Each row is a point on a tangle of strands that fork, close into loops and nearly touch. The rows are in no order.
In the rows, 128 means zero.
Points whose rows are less than 60 apart are linked; no others are. Some points are linked to none.
kubu: [ 69 166 168  67 111 124 159 132  45 153 168  78  68 124]
robev: [ 93 128 147 122 108 105 150 141 131 173  90 164 117 107]
farur: [111 108 177 118 119  94 138 137 178 127  73 132 158 118]
Gid: [150 120  97 142 142 175 111 113 101 100 169 118 132 111]
zon: [ 87 155 157  84 102 126 156 131  63 143 158  98  78 103]
Fitib: [139 115 182 109 124 107 131 139 166 142  83 136 159 101]
Pire: [153 128 168 103 116 122 133 143 140 181 101 154 139  79]
Zaf: [150 142 163 100  99 142 133 112  91 121 169 105 113  80]
zesir: [125 125  83 148 113 168  98  96  92  69 175  47 143 176]
Fone: [131 115  47 154 154 164 105 116 129  79 176  85 128 178]
mer: [149 122 161 136 147 100 116 133 179 104  87 135 155 137]
Bil: [ 98  99 156 149 134  80 132 130 190 141  57 147 169 169]
pumiz: [136 125 105 131 122 178 110 101  74 100 178  95 132 108]
baban: [126 115  62 150 136 172  95 101 104  77 180  63 138 172]
sep: [155 132 126 116 124 152 130 139 113 172 126 164 126  79]
nop: [151 122 183  91 116 116 133 144 154 173  89 143 152  80]
tever: [151 112  81 142 155 179 112 122 104 123 153 148 133 104]
movu: [139 129 149 145 135 105 118 132 169  93 105 134 136 138]
zes: [103 102 156 147 135  81 127 135 174 165  57 160 177 158]
Veb: [ 95 125 136 147 115 103 140 133 146 140  90 162 122 132]
rolu: [ 98 148 149  98 101 128 149 131  82 138 150 115  89  92]
rurok: [179 126 142 142 177  98 106 135 174 101  94 140 155 161]
tekeb: [154 140 162 114 108 136 126 120 115 116 152 120 122  81]
Mefif: [104 122 121 163 127  96 132 131 172 126  91 161 131 167]
sov: [ 50 133  81 150  98 127 139 117  95  91 149  94  94 173]
Patas: [130 133 109  97 112 164 142 135  83 171 155 147 104  76]
rinik: [175 134 114 150 173 101 111 132 173  89 113 135 139 180]
Kopof: [160 135 141 129 127 148 118 124 119 114 144 137 129  94]
Dumad: [107 113 135 156 134  75 131 131 199 125  74 146 148 188]
tupu: [120 139 151  99 102 125 144 137 104 151 132 137 100  84]
nunaf: [137 125 104 124 125 161 133 137 103 171 132 168 120  87]
zuga: [120 158 163  51  93 138 149 117  48 159 188  84  86  95]
pobe: [145 134 128 151 137 116 116 127 159  79 126 129 126 149]
fuv: [100 120 158 123 112  98 145 144 141 203  70 169 147 111]
kime: [146 134  72 166 162 117 127 131 178  97 132 135 121 205]
Rit: [122 111  38 159 156 158 113 119 142  90 169 103 120 185]
digu: [164 135  93 162 172  99 119 131 182 101 115 138 131 202]
luf: [161 133 148 111 123 138 128 142 126 178 116 165 138  78]
Tano: [ 95 162 164  59 101 142 148 117  29 155 180  67  83 119]
pep: [119 126 111 119 114 168 128 117  75 123 172 111 112  93]
ledon: [115 105 163 138 136  92 128 138 164 180  61 158 182 134]
Vonop: [147 135  94 158 137 137 109 120 137  64 166  96 129 171]
nupa: [130 120 156 138 136 102 123 140 147 198  73 172 173 116]
Balo: [162 130 117 145 142 157 110 116 114  89 161 121 131 117]
peviv: [135 131  53 167 154 129 128 127 165  85 159 110 116 203]
fadeb: [115 133 115  94 110 163 142 124  65 153 172 120  98  83]
rozi: [166 141 107 155 157 119 108 127 162  69 143 116 128 174]
Lek: [ 98 135 148 112 104 112 152 140 117 157 112 149 101  94]
bod: [ 95 109 168 129 117  88 141 134 183 111  75 129 143 135]
zeper: [140 114  85 141 145 172 125 130 104 141 143 161 127 101]

A fork is a point with three links, a tip a point with one. Leave the first point through the second and follow the links. Name the first fork or tip that comes.
Tano / kubu | robev
rinik / digu | zesir
tekeb / Kopof | Gid
baban / Fone | rinik
zon / kubu | zuga
Pire / nop | bod
Gid / tever | nunaf

A tip is a point with one link. Name the tips that can be reached along the links from each point below, in the order of the rows.
rozi | zesir, Vonop
nupa | zuga
pep | Zaf, bod

A piece is all that can be reached along the links. How many separate loops has the piece of each point below (a circle has one, a figure eight two, a Y none), and how many tips (points with one link)?
peviv | loops 1, tips 2
Dumad | loops 1, tips 1
sep | loops 1, tips 2

Name the points in between on the shortest way along the links from the first point to the second, in order.
Gid / Pire | tever > zeper > nunaf > sep > luf
zes / Lek | ledon > nupa > fuv > robev
pep / nunaf | fadeb > Patas
rurok / Rit | rinik > digu > kime > peviv
Zaf / pep | tekeb > Kopof > Balo > Gid > pumiz
zon / fuv | rolu > tupu > Lek > robev
